Points, in no order, along strands that fork, close into loops and pass close to each other.
In the rows, zero is written as 128.
Two points are linked if the straight distance between their rows is under 109. Some points are linked to none.
k274: [113  80 114 164  91  83 105 148 113 122 134  92 116 101 148 147 155 121
 173 153  65 142 100  99 144  80 136]
k333: [122  61 165 126 169 113 150 107 127 105 155 128 130 105  91 179 151  91
 177 107  89 123 145 137 152  84  76]
k226: [ 98  94 120 115 100  75  71 160 173 148 148 117 162 106  85 137 181 114
 145 122 132 113 116 139 145 143 128]
k398: [151 128 167 112 170  99 132  95 175 134 118 180 196  86  72 105 163 137
 152 138 167  82 161  95 116 178 103]
k476: [ 97  97 156 152 204  64 118 121  96 115 153 105 102  83  92 116 106 103
 125 145 111 130 140 107 108 131 130]
k282: [116 143 124  85 115 127  86 101 135 151 129 143 129 147  71 112 140 124
 113 110 117 108 141 100 128 147 158]
k743: [145 206 112  98  86 164 170 136 132 166 118 192 137 166 145  95 137 145
 110 158 217 141 107 152  77 170 108]
k884: [ 96 165 122 126 138 150 198 157  65 125 119  96  98 166 122 171 137  95
  96 126  76 134 140 162 114  84  80]
k971: [170 147 176 112 192 111 112 108 126  87 140 134 141 102 106 146 145 132
 117 126  93 103 142  97 120 115 126]
k21: [ 99 139 124 108 141  81 100 134 109 129 135 113 115 122  94 109 148 129
 120 140 104 110 148 105 124 129 148]
k211: [131 163 113 116 112 117 132 142 137 153  99 162 150 118 113  75 129 139
 133 125 136 109 146 122  91 141 175]
k982: [114 168 114 137 123 147 111 148 122 118 143 128  83 162 173 113 133 158
  66 148  98 117 126  92 132 125 165]
k638: [ 94 139 100 103 101 220  89 132 121 142 120 131  93 169 143 119 113 163
  94 120 142 144 122 108 146 160 133]
k87: [187 156 142 124 121 144 140 101 168 130 131 153 162 139 176  89 112 151
 131 107 178  96 175 149 115 153 129]
k590: [ 96 143 104 106 147 211 153 160 108 133 121 121  77 173 141 158 105 113
 112  61 140 136 129 155 170 114 108]
k617: [112  75 128 145 107  93 107 140  97 109 134 129 135 123 128 202 162  82
 156  89  50 177 105 140 161  85  70]
k415: [164 172 122 111  91 146 116 147 121 124 125 120 194 138 184 137 134 147
  86 119 151 147  79 129 143 149 160]
k830: [159 200 121 126 122 100 167 116 127 148  66 195 156 123 102  74 115 136
 131 122 137 115 152 136  83 133 144]
k156: [ 91 134 138  82 121 118 105 108 130 152 121 162 146 133  44 100 159 117
 157 115 143 128 111  93 124 152 140]
k429: [100 116 127  79  77 189 134 130 133 147 135  93 117 160 109 132 153 125
 125 130 130 121  89 108 129 134 166]
k771: [ 91  92 126  93 137 104 112 151 128 122 151 128 125 144 103 146 208  93
 143 131 110 144 106 106 158  98  73]
k488: [103 137  93 133 119 185  63 152 103 120 138 106 107 156 137 144 109 154
  94 103 110 136 118 105 163 133 124]
k17: [138  39 150 165 138  62 102 120  75 117 150 119 101  72 128 187 151  88
 180 133  73 186 113 122 134  92  92]
k177: [148 145 137 129 133 109 107 179 110 144 138 103  74 145 110 131 102 151
  75 149 117 135 158 146 133  84 153]
k990: [186 169 131 141 157 113 145 131 109 112 131 122 123 101 148 117 107 146
 105 158 118 116 178 175  97 105 125]
k126: [ 50  80 114 143 140  89 149 160 111 146 119 112 132 130  54 136 150  91
 153 106 112 135 137 154 155 102 103]
k430: [147 151  90 199  67 181  82 198 175 115 100  92 126 140 168 165 136 179
  94 161 115 124 125 151 164  87 127]
k516: [122 123 109 119 105 112 107  86 105 115 140 112 153 109 169 100 128 102
 142 114 109 144  94  80 142 162 177]
k974: [103  99 154 103 172  89 142 104 128 144 140 132 123 137  61 122 143  78
 144  95 122 124 136 113 153 116  98]
k916: [ 84  56 177 131 217  80 151 130  80  91 181 124 119  62  91 157 147  86
 142 126 125 146 122 127 119 112  81]
k979: [136 124 114 206  91 176 100 191 154 121 130  85  79 142 167 160 116 189
  98 175 104 133 138 106 171  82 115]
k49: [146 127 166 104 155 130 138  88 105 120 163 139  86 143 102 138  87 139
  90 120  76 131 159 107  95 101 113]
k179: [145 119 103 115 135 132 160 110 173 152 135 125 147 127 169  85 115 155
 155 160 202 135 122 154 103 158 151]
k603: [138  84 166 128 182 110 144  94 158 126 115 124 160  80  86 119 129 136
 181 142 138  95 146 116 136 131 131]
k187: [ 76  57 127 154 144  70  90 142 115 113 136  94 118  87 107 132 148 102
 169 110 104 135 124 134 137 127 142]
k149: [ 95  68 168 121 212 102 150 106 138 134 152 160 128  89  61 118 155  96
 194 136 150  96 138 115 164 136  82]
k303: [ 82 109 139 100 143 112 115 125  86 107 161 136 129 136 117 149 192  97
 127 101  73 150 122 103 137 114  65]
k881: [104  74 153 183  78  67  96 161  94 114 150  95  96  84 116 189 144 112
 127 189  69 171  98 106 121  53 101]
k183: [140 161  92 170  48 181 123 204 171 124 100  96 141 150 185 140 148 186
 114 173 146 122 113 157 136 101 131]
k489: [ 97  99 138 152 115  77 154 171  86 112 143 109 140 125 126 201 175  83
 128 112  53 172 110 141 139  70  53]
k764: [133 198  86 157 119 162 156 196 126 125 103 142 133 167 180 118 148 172
  77 164 149 124 135 160 130 103 120]
k30: [ 83 124  94 155 126 193 126 174 109 126 157 136  43 179 169 133 139 165
  68 133 128 131 120  84 153 105  84]
k336: [ 95 134  98  96 117 158 190 104 110 171 112 155  96 181  92 104 104 100
 141  94 118 131 146 123 116 108 138]
k142: [118 153 135 122 185  79 133 107 160 113 114 168 197  77  91 102 168 118
 145 144 175 102 140 120 109 175 125]
k582: [142 132 143 157 180  66 147 142 120  70 129 130 179  74 144 128 136 127
 155 133 131 109 152 161  95 112 136]
k625: [113  71 140 181 172  51  83 156 128 111 131 101 120  48 118 176 117 109
 133 172 107 144 132 170 110 100 149]
k997: [182 133 139 120 114  98 129 127 169 146  88 125 171 133 115 133 114 134
 150 129 139 123 134 190 129 115 149]
k440: [ 86 110 124 165  82 190 148 175  99 116 118  72 114 159 114 170 145 133
 127 120  74 127 108 115 156  63  86]
k745: [134 120  98 155 117 189  93 156 141 133 152 121  42 162 170 170 123 148
 117 144 123 134 132 158 160  89 123]
k447: [163 165 116 124 154 167  91 139 127 121 121 118 104 124 117 129 136 129
  84 115 125 101 129 113 156 113 160]
k253: [142 156  92 134  62 123 109 165 152 142 103  98 152 153 142  92 133 140
 106 149 138 119 127 162 133 143 135]
k813: [132 124 103 125  70 116  80 135 141 153 128  81 144 146 121 124 122 121
 121 119 115 125 115 143 154 127 129]
k236: [132 157 101 127 142 150 111 145 137 146 152 182  79 163 163 105 128 170
  92 138 141 112 146 148 137 148 114]
k168: [162 120 109 114  78 128  91 122 155 145 145 100 146 130 180 138 111 122
 140 126 129 139 121 153 139 145 149]
k235: [167 116  93 165  71 105  89 147 160 123 124 111 135 117 186 152 128 112
 141 137 104 145 113 147 127 117 166]
k966: [115  87 169 119 197 116 112  78 159 138 115 163 164  84  48 103 140 143
 180 150 167 101 154  86 128 171 102]
k124: [152 129  87 179  60 124  77 155 148 132 114 128 112 123 222 156 138 154
 132 145  95 144 116 156 138 110 130]
k478: [121 145  91 166  63 202 113 198 181 152 126 108 108 154 171 122 146 203
 118 174 163 107 126 130 138 123 118]
k737: [135 155  96 123  79 144 168 145 144 112 146 141 183 156 200 127 129 126
 137 148 202 158 104 216 104 134 113]
k876: [146 196  98 122 110 165 117 158 134 167 125 212  76 163 136  84 117 167
  99 143 163 119 160 135 134 156 124]
k949: [174  94 162 122 161 105 139  84 159 109 138  99 139  99 144 134 115 141
 173 125 107  89 158 114 141 124 143]
k231: [156 147  85 123  79 120 144 127 167 136 123 111 165 127 200 135 126 139
 136 158 180 153 117 199 105 141 126]
k412: [142 107 158 107 156  84 112 128 180 136 137 144 199  89 101 122 174 126
 155 149 162 119 106 156 155 145 125]
k56: [143 153  70 178  70 114 158 143 133  98 107 127 170 144 231 135 158 100
 138 136 140 146 123 186 109 114 116]
k529: [ 97 141 152 104 151 150 152 124  73 125 136 111  95 169  82 131 115 130
 113  92  75 129 120 131 156 111 109]
k569: [101 147 131  96 118 182 121 114 102 165  85 145 105 177  51 131 121 114
 109  94 120 126  96 111 151 138 125]
k567: [ 95 133 135 109 131 116 174 152  91 127 140 108 146 147 111 167 173  74
 133  88  74 121 108 157 151 109  99]
k822: [115 127 112 117 134 176 155 150 105 127 116  96  86 174 145 181 111  98
 119  90 100 139 116 162 177  78  99]
k608: [119 139 156 165 190  62 144 112 109 107 134 122 128  85 103 106 108 120
 113 147 121  86 155 122 107 136 160]
k275: [154 178 116 111 138 174 119  71 133 126 120 137 104 148 151 104 126 163
 105 135 116 121 129 115 124 156 143]
k484: [160 179 140 125 138 128 119 158 110 125 127 141  92 130  94 112 118 139
  69 124 115 108 147 123 119  96 163]
k296: [114  91 122 132 129  89  97  98  89 110 150 122 155  98 136 121 156 101
 168 111  81 145  82  85 147 142 145]
k263: [ 71  67 136 146 158  66  84 165 139 122 161 126 108  84  88 147 168 116
 141 152 109 136 144 147 140 122 132]
k661: [101 141 100 109  80 163 152 111 131 173 137 152  65 184 115  95 125 112
 117 101 133 117 130 100 118 135 145]
k334: [115 117 157 116 185 112 183  73  92  98 152  85 110 120 108 133 107  94
 123 117  84 133 140 106 131  92  78]
k382: [102 145 146  91  62 175 147  49 129 170 123 165  99 152  77 108  89 105
 117 119 157 155 111  89  97 158 135]
k897: [103  93  97  93 108 126 132 128 139 158 116  89 104 159 100 150 125 125
 149 127  93 139 156 158 128  91 124]
k439: [177 169 124 124 122 167  87 154 116  90 104 124 175 126 170 157 117 155
  94  88 148 143  96 133 148 156 157]
k325: [170 152 136 101  86 119 163 141 157 131  92 129 203 135 119 134 119 117
 138 128 181 141 108 197  96 118 146]
k319: [110 139 153 105 136  99 115  78 144 153 108 173 152 112  63  86 114 127
 162 126 136 126 132  98 102 182 159]
k269: [136 170  93 142  88  88 128 166 142 114 111  98 179 141 145 109 159 112
 113 135 120 118 116 165 119 110 139]
k533: [ 95 145 130 132 154  54 106 167 109 103 130 137 151  94  98 104 173 120
 123 170 117 103 155 135  93 123 134]
k320: [104  41 165 154 174  67 132 125  73  95 175 121 121  75 122 172 164  81
 150 140  98 194 108 146 141  95  77]
k896: [143 122 120 186 187  52 146 166 142 124  65 120 162  75  92 120 132  97
 151 134 165 104 174 190  88 118 143]
k814: [157 164 148 119 120 125 180 109 146 122  99 143 215 129 118 107 103 131
 134 119 176 109 149 132  80 158 143]
k216: [155 183 129 100 109 201 113 126 131 127 153 163 129 160 177 136 116 168
  79 148 220 151  97 154 119 184 143]
k95: [145 166 105 109 130 171 132 152 145 142 146 179 110 158 185 146 150 169
 103 140 227 120  92 175 133 174 105]
k923: [126 105 125 179  85 164  85 196 110 121 141  81  79 144 157 189 112 144
  82 134  86 144 132 105 156  72 110]
k906: [116  97  92  95 100 115 102 116 137 180 100 114 121 135 104 103 104 144
 174 139 126 134 149 148 124 119 150]
k882: [157  82 156 135 156 114 132 106 142  99 142 106 122 113 119 162 121 117
 176 107  90 120 128 146 151 110 129]
k497: [138 108  95 120 132 168 121 132 121 137 136 102  62 156 177 150 117 125
 117 110 113 144 120 165 165  96 123]
k708: [101 185 105 136  92 151 121 127 155 127 114 147 113 174 136  95 135 170
  76 160 117 100 137  90 107 146 152]
k798: [120 165 103 132  70 165 125 190 163 135 149 157 136 172 195 109 170 170
  93 179 198 125  92 137 116 154 103]
k578: [107  76 116  99 112 123 153 113 126 126 134 102 128 125 167 157 135  87
 166  93  98 147  87 119 152 101 160]
k872: [ 73 107 122 154 172  58  78 175 128 105 149 131 140  80  96 118 180 138
 139 178 128 120 135 137 122 133 140]
k722: [ 66 119 128 121 114 126 151 150  96 128 135  76 108 158  90 128 155 103
 110 138  74 118 137 106 117  77  88]
k788: [110 155 166 127 166 119 147  63 103 131 101 162  64 121  61 106 103 112
 103 143 100 143 160  88  91 113 143]
k634: [155  90 150 157 132 104 150 120 180 114 115 103 211  82 158 113  85 135
 185 138 162 102 146 149 101 163 145]
k735: [111  76 132  93 101 121 134 111 140 175 121 126 149 140  74 111  98 127
 172  96 137 140 132 147 120 143 136]
k604: [126 143 155 126 135 173 172  33 138 159  97 205  73 168 101 113  91 114
 123  91 128 138 150  93 129 141 106]
k135: [ 82 123 123 133 115 161 158 161  72 124 136  71  87 165 120 175 146 126
 102 132  86 150 129 119 127  67  82]
k323: [130 150 132 129 144 101 176 128 138  86  92 129 229 128 142  92 121 110
 148 105 146 110 124 170  92 154 121]
k672: [105 137 119 123 141 126 215 119  96 130 119  86 115 161 142 134 125  91
 131 112  91 146 151 178 126  86  94]
k913: [114  87 122 139 154  94 123 139 101 110 162 114  81 125 154 115  90 146
 123 156  92 138 151 140  99  95 164]
k615: [129 110 125 108  91 107  76 149 152 147 136 100 165 135  85 112 152 120
 139 133 139 111  94 140 154 157 150]
k495: [112  82 115 194 104  61  83 159 109 107 133 100 112  79 128 180 157 130
 161 203  68 158  93 133 141  89 124]
k39: [119 217  87 145  84 180 147 173 126 111  90 136 158 179 165 108 153 157
  81 139 156 107 124 133 112 138 122]
k227: [155 139 159 138 105 136 163  78 154 157  90 197 141 106 103  76  66 139
 162 120 147  94 160  63  99 170 144]
k116: [ 63  99 126 109 103 133 145 145 110 129 128 107 145 168 109 159 151  91
 152  77  88 134  94 139 166 109 108]
k74: [195 145 161 101 133 162 112 114 171 141 123 116 175 134 113 146  96 135
 110  89 162 105 133 123 158 146 147]
k404: [138 123 109 110 127 203 140 128 125 165 111 147  84 169 131 133  93 119
 109  78 166 137 133 133 173 138 124]
k959: [ 79  90 113 108 110 114 156 136 102 165  98 130 136 132  54 115 134  94
 175  88 109 135 135 146 117 129 115]
k167: [ 86  90 124 119 189  77 116 116 137 111 132 125 158  91 108 108 153 104
 165 125 140 128  85 103 141 163 149]
k379: [170 147 114 113 102 134 118 113 140 128 140 112 166 134 180 107 100 132
 126 104 153 117 157 159 123 161 153]
k713: [160  81 159 140 123  87 102 129  65  97 164 100 101  90 140 173 120  99
 141 135  71 165 127 124 126  77 109]
k738: [159 174 149 138 137 126 184  89 154 144  77 194 177 108 108  67  90 143
 145 111 160 100 158 109  85 168 135]
k174: [149 166 129 141 167 122 209 113 129  58  90 141 198 136 140  98 118 129
 149 118 126  91 146 162  90 117 116]
k160: [ 96 177 102 143 122 177  99 128 137 121 143 154  62 160 182 121 152 171
  75 138 126 130  90  90 148 155 152]
k728: [ 69  52 113 131 122  84 116 140 146 151 114 100 146 120 107 134 136  98
 166 118  99 142 119 153 143 116 133]
k894: [127  90 176 135 143  66  94 150 109 121 170 105  94 107  86 171 151 100
 117 153 101 155 126 159 166  84  88]
k163: [ 91 143 163 114 152 149 141  69  86  78 161 119  73 147 127 146 103 108
  94 117  71 145 146 104  98 118 120]
k43: [175 125 125  91 130 123 127  85 122 105 143 111 137 107 176 115 128 128
 151  96 107 134  87  94 141 146 171]
k378: [175 149 164 125  95 156 152  75 139 171  95 182 113 124  88  89  71 123
 135 111 141 118 138  78 132 156 127]
k969: [189 163 145  89 117 172 106 116 147 169  94 149 145 128  90 115  97 134
 114  86 170 121 136 116 125 158 152]
k435: [144 126 158 190 226 106 139 142 152 106  79 147 177  59  86 102 118 142
 166 142 172  61 173 111  95 178 118]
k139: [107  59 181 130 202  98 179 103 129 116 154 120 116  98  77 139 127 112
 181 136 119 102 146 110 144 110  63]
k443: [114 165 161  96  77 153 126  68 148 161 131 155 114 138  73 109  88 116
  93 154 174 177 111  80  75 179 170]
k121: [128 113 131 199 187  55 115 164 108  77 125 105 155  56 136 154 142 119
 162 163 124 125 147 179  99 107 157]
k675: [169 194 128 125 114 183 137 109 151 149 119 222 105 145 139  91 107 161
 106 122 175 108 154 121 107 173 129]
k438: [160 189 133  81 103 163 172 105 159 144 136 163 151 146 159 113 110 150
 110 175 212 161 120 143  61 170 136]
k995: [148 168 106 150 105 115 131 180 130 126 135 125 108 154 172 112 140 166
  76 176 117 128 156 170 114  96 133]
k396: [129 113 132  99 137 123 118  96 119 112 142 103 153 138 130 156 139  92
 129  60  96 126 139 104 141 115 109]
k385: [102 120 127 122 115 115  91 160 126 120 129  89 112 154 113 169 182 109
 124 128  94 125  93 106 179  84 110]
k793: [108 123 154  87 154 125 124 102 106  95 142 130 159 132 117 162 175  87
 148  71  96 142 124  87 159 124  65]
k840: [146  87 113 165 177  80 114 131 173 130  92 103 168  79 147 124 108 116
 155 127 150 126 135 151 137 134 170]
k518: [186 156 127  96 103 136 179 126 162 155  91 148 198 118 115 101 111 150
 155 136 195 122 139 163  82 142 138]
k431: [130 121 123  99 127 139 154  70 164 141 139 133 135 137 132  96  93 123
 136  98 145 121 146 104 115 173 156]
k101: [113  96 113 135 102 100 108 145  86 109 145 111 132 109 143 132 169 118
 162 120  54 141  70  67 145 108 148]
k712: [165 130 129 122 119 172  52 169 114 108 111  94 166 119 126 168 119 141
 106  97 155 140 101 146 167 135 137]
k823: [138 134 164 117 147 160 145  79 122 131 127 139 112 150  88 109  98 111
 124  68 107 101 120 109 169 140 144]
k254: [ 78  93 109 105 159 107 146 101 121 141  90 124 105 134  65 100 110 115
 152 128 108 127 149 100  98  99 147]
k815: [133 118 107 104 133 119 153 104 154 151 112 116 169 100 137  82 122 130
 142 156 195 136 128 122  90 171 187]
k22: [ 59  93 164 138 203  73 162 108  80 107 158 119  92  90  73 126 125  86
 129 112 117 131 147  93 111 129 100]
k79: [ 94  85 125 128  77 130 123 165  98 122 133 119 157 144 142 179 171  99
 157  65  72 159  77 111 168 100  96]
k335: [195 123 143 109 121 133 128  82 149 106 144  99 190 102 172 131 121 121
 146 100 142 124 105  85 131 167 146]
k651: [139 130 170 110 167  94 115  93  97 116 155 118 101 128  87 111  95 144
  87 160  89 126 166 121  90 122 130]
k515: [153 146 154 143 117 149 175  64 181 134 129 162 129 124 135  75  73 149
 152 154 163  72 170 101 115 171 138]
k781: [154  96 132 136 123 120 116 128  74 108 143 110 106 122 147 170 122 100
 154  79  66 162 126 126 159  86  77]
k53: [ 98  94 103  95  79 156 134 126 129 138 156  86 119 143 153 143 145  96
 135 101 118 131  86 103 151 115 152]
k868: [130 167  80 144 101 104 163 147 125  88 105 115 195 147 183  99 149 110
 146 120 147 143 132 195 105 110 114]
k341: [123 155 129 101  85 122 122  97 131 160  96 179 132 117  86  71 108 139
 154 138 138 125 131 116  87 164 181]
k117: [152 176 155 161 168  91 152 109 139 117 128 148 157 106  98  67 114 117
 124 128 131  65 153 132 108 151 162]
k520: [147 115 104 113  86 167  99 130 126 149 152 138 130 144 202 151 119 149
 109 105 145 172  62  95 151 158 130]
k354: [ 72  86 130 119 126  89 152 143  87 123 142 100 106 130  57 140 162  91
 142 134  92 132 137 141 115  87 105]
k207: [168 137 141  79  95 128 124  93 138 196 111 159 140 119  61  95  87 106
 139 102 171 129 135  82 118 159 144]
k246: [143 153 125 104  86 136 106 131 144 136 142 132 156 146 196 115 113 149
  87 129 175 157  88 109 119 161 151]
k758: [167 111 180 125 197  81 112 103 139  81 153 150 175  82 127 128 157 145
 168 146 106 108 143 103 129 136  98]
k60: [ 91 157 132 127 156  80 124 115 143 104 101 139 182  96 110  87 144 126
 120 137 151 122 110 125 101 173 170]
k568: [211 139 170 113 130 160 123 111 172 109 132 105 209 120 152 153 105 147
 121 111 165 105 124 113 124 158 131]
k299: [122 223  94 135 100 162 115 130 148 136  99 149 137 175 140  96 141 152
  69 158 162 113 125 125 120 166 142]
k20: [149 188 122 105 107 141 171 133 146 108 127 148 169 142 184 104 138 141
 103 138 167 124 114 160  90 134 169]
k525: [ 78 133  84 118 135 218  87 151 136 132 136 167  65 171 161 145 144 178
  86 130 178 131 110 110 159 168 100]
k418: [150 113 145 104 151 158 128 104  92 102 155 117 132 136 157 160 102 113
 135  61  77 146 121 112 153 118  91]
k129: [144 134 123  91 129 212 124 109 122 176 120 160 110 165  98 124  86 142
  88 101 207 152 111 111 149 166 143]
k452: [ 96 114 133 156  97 103 163 169  47 111 133  97 127 136 137 185 169  95
 137 111  53 154  90  99 129  73  76]
k402: [172  92 161 127 122 128 171 112 178 139 109 129 178 105 129 108  68 155
 173 139 174  93 169 128 107 159 153]
k78: [117 115  94 152  74 183  93 170 177 144 140 118  70 168 187 132 140 174
 116 160 146 119 119 142 170 112 117]
k327: [170 178 143  84 108 192 127 116 148 154 139 145 130 142 126 123 112 155
 102 146 206 145 124 137  89 183 147]
k714: [ 87 125 161 134 160 149 153  39 109  98 137 134  83 140 117 117 103 115
 141 125  73 117 170  99 116 134 116]
k783: [182 130 159 115 141  85 100 144 168 133 118 129 178 108  96 140 150 128
 143 126 139 109 123 174 159 121 132]
k342: [ 61 115 104 126 141 126 158 122  99 129 151 112  74 158 148 109 117 122
 106 129  99 148 155 124 110 109 107]
k358: [109 105 130 123 171 116 187  98  83 123 157 107  82 149 146 127  97  97
 125 119  95 144 156 139 113 107 101]
k406: [170 161 157 129 163  75 133 133 117  80 134 120 170  90 143 134 145 134
 133 129  91 107 137 148 113 120 147]
k141: [130 173 130 145 159  99 135  62 110 145  91 177  82 110  83  90  92 120
 123 154  96 116 173  87  89 144 156]
k186: [148 112 149 142 158 121 171 117 151 140  88 143 169  82  86  87  81 151
 194 124 173  75 157 121  96 164 161]
k946: [112 151  98 111  69 163 126 155 165 167 169 144 107 160 171 100 172 163
 110 175 184 123 108 102 121 155 117]
k326: [ 95 143 153 122 137 133  95 177 120 132 142 120  99 135  58 146 167 133
  82 130  86  98 124  70 152 104 118]
k369: [172 140 125 144 130 118  72 180 139 120 105  91 118 126 117 182 147 138
  79 136 103 120 127 150 153  83 146]
k154: [155 174 100 128 126 193 101 159 117 111 113 130 142 136 176 145 118 159
  86 118 211 142 109 152 145 178 160]
k792: [128 106 120 168 198 105 141 139 130 160  95 133 130  79  96  85  69 134
 181 114 149  98 165 119  96 160 160]
k41: [159 128 127 128 116 173  84 127  79 106 143 137 121 136 163 162 108 124
 129  48  89 151  99  99 169 132 123]
k860: [157 192 116 123 122 164 126 117 152 145 124 186 153 153 161  97 112 169
 102 111 180 109 154 171 111 173 102]
k477: [144  84 129 117 115 121 100 103 131 127 133 111 127 111 142 162 129 111
 165 113  79 138  95 147 166 103 143]
k524: [ 96  51 121 186 158  61  73 120 100 108 145 106 122  65 134 164 129  85
 182 119  77 162 116 128 135 112 116]
k641: [144 115 129 159  95 129  83 174 130 131 135  84  79 150 137 169 113 130
  72 144  84 146 141 152 142  71 133]
k873: [ 70 117  89 127 121 151 158 113 127 145 157 137  76 181 169 111 135 122
 111 123 123 141 124 125 155 122  97]
k726: [169 131 170 137 158  97 122  98 104 106 154 104 113  83 129 124  99 140
  99 170 115 126 175 139  82 112 129]
k232: [130 121 104 134 122 135 102 137 130 140 176 146  68 164 176 101 122 167
 116 158 112 131 149 150 142 130 120]
k579: [110  71 125 100 148 130 180  97 127 119 101  93 160 128 118 157 124  98
 176  86 106 141 123 155 142  92  93]
k548: [116 145  91  99 100 172 114 104 145 153 164 159  93 168 167 109 144 143
 104 158 174 133  99 116 113 177 125]
k944: [129 108 144 122 135 126  95 190  89 120 163  93  94 119  85 187 190 118
  96 135  92 142  92 105 171  75  78]
k259: [100 158 151 116 149 153 137  95  98 147 104 148  41 157  79 114 109 114
  80 130  99 138 145  87 105 115 128]
k740: [148 149 149 102 121 220 146  71 154 176 136 184  80 160 118 121  76 142
  96 111 205 144 107 106 130 176 121]
k251: [143 149 153 112 136 195 134  37 163 144 115 209  68 170 137 105  94 139
 115 113 162 128 132  94 122 175 102]
k838: [103 140 135 104 121 101 137 120 133 102 134 123 219  83 125 115 125 122
 133 140 167 122  93 126  82 193 176]
k222: [146 113 160 185 177 109 179 135 150 122  75 149 187  72  89  95  99 135
 178 164 160  72 166 101 104 148 128]
k970: [105  73 146 146  94 100 131 153  79 103 169  56  85 104 120 165 135 132
 108 167  86 154  98  90 113  70 104]
k368: [140 120 117 170 165  60 143 141 175 121  80 112 183  91 111 143 144  97
 154 141 153 113 144 182 130 115 136]
k760: [187  81 169 174 158  45  82 114 114 109 144 125 153  71 134 160 128 121
 153 128  81 152 120 138 151 106 110]
k15: [193 147 132 133 148 130 116 118 126 116 131 104 137 130 165 139 110 153
 141 123 102 114 118 165 169 120 140]
k887: [ 66 130  84 131  96 193 172 143 124 131 147 109  74 196 176 128 149 137
 107 127 121 134 125  96 139 107  80]
k753: [121  95  95 122 148  93 124 111 156 142 114  98 157  93 130 103 114 117
 149 123 153 128 127 141 123 149 184]
k963: [180 161 115 128 155 107 178 112 142 100  90 132 171 121 141 114 109 139
 147 155 134 101 172 183  94 102 129]
k908: [120 143  88 108 124 124 147  92 152 147 146 158 104 153 189  80 125 157
 128 156 162 133 130 135 117 177 143]
k863: [140 117  90 151  86 180  71 160  89 130 135 113 115 146 184 156 110 135
 115  72 128 165  93 109 167 140 136]
k338: [105  97 162 123 185  87 115 112 137 114 175 164 136  86  95 101 168 121
 169 146 138 113 144 131 163 158  96]
k295: [100 121 155 112 150 143  77 162  86 114 154 102  91 133  66 166 161 119
  64 113  96 132 120  91 158  92 100]
k833: [140 148  87 145  87 205  87 187 137 137 139 135 125 134 193 154 124 166
 101 140 201 139  95 156 154 164 146]
k727: [144 125 130 161 191  79 146 161 116 145  81 140 138  70  89  96 114 101
 158 141 161 105 161 132  90 132 154]
k424: [142  81 178 141 233  82 132 115 137  98 140 129 141  64 101 119 137 145
 170 165 129 119 159 117 109 133 114]
k998: [103 134 129  92 105 162 193  62 122 177 103 162 115 138  95 104  92  86
 158  90 155 145 131  99 118 143 135]
k199: [149 119 166 152 114  58 103 181  97 118 151  98 111  87 131 158 128 131
  76 175 102 137 111 141 100  79 152]
k155: [ 96 130 108  96  65 166 128 140 145 175 136 125  95 164 110 100 130 148
 136 142 141 113 121  96 120 127 174]
k89: [152 138  71 140  65 127 121 157 158 120 123 115 162 149 218 139 148 136
 117 168 163 156 105 155 110 117 129]
k433: [156 165  97 145 123 145  81 184 135 120 100 106 120 129 152 162 148 131
  97 124 129 120 135 150 152 113 173]
k859: [160 134 155 143 151 132 165  79 152 124 137 154  98 106 164  90  98 152
 136 151 112  80 161 107 129 147 156]
k935: [148 124 107 158 103 124  99 166 129 123 141 122  99 156 207 126 130 170
 118 162 100 145 131 165 139  98 124]
k659: [ 99 123  80 136 106 223  77 172 122 116 143 143  83 144 192 167 133 180
 108 129 202 131 100 117 168 169 120]
k557: [112 178 140 126 127 187 167  79  98 146  83 182  60 165  82 130 103 101
 105 102 104 147 144 105 126 123 114]

A tip is a point with one link. Name the tips that can be reached along the links from each point below, in the order of the rows.
k222 | k798, k634, k435
k336 | k625, k443, k838, k338
k379 | k226, k737, k160
k979 | k141

A fork is a point with three links, a tip a point with one. Leave the first point through the second and follow the links. Name the first fork or tip that comes.
k740; k129 | k641
k590; k404 | k141
k443; k382 | k882
k227; k378 | k970
k830; k211 | k187
k798; k946 | k186
k477; k578 | k443

Name the points in between on the shortest way along the links from the first point to the second, in order.
k727; k946 | k896 k368 k840 k753 k815 k179 k908 k548
k303; k567 | k793 k396 k418 k781 k617 k79 k116
k897; k830 | k906 k735 k959 k126 k728 k187 k263 k872 k533 k21 k282 k156 k319 k341 k211
k833; k385 | k659 k525 k638 k488 k863 k41 k418 k396 k793 k303 k771
k497; k259 | k822 k590 k404 k129 k740 k251 k604 k557
k433; k745 | k369 k641 k923 k979 k430 k183 k478 k78
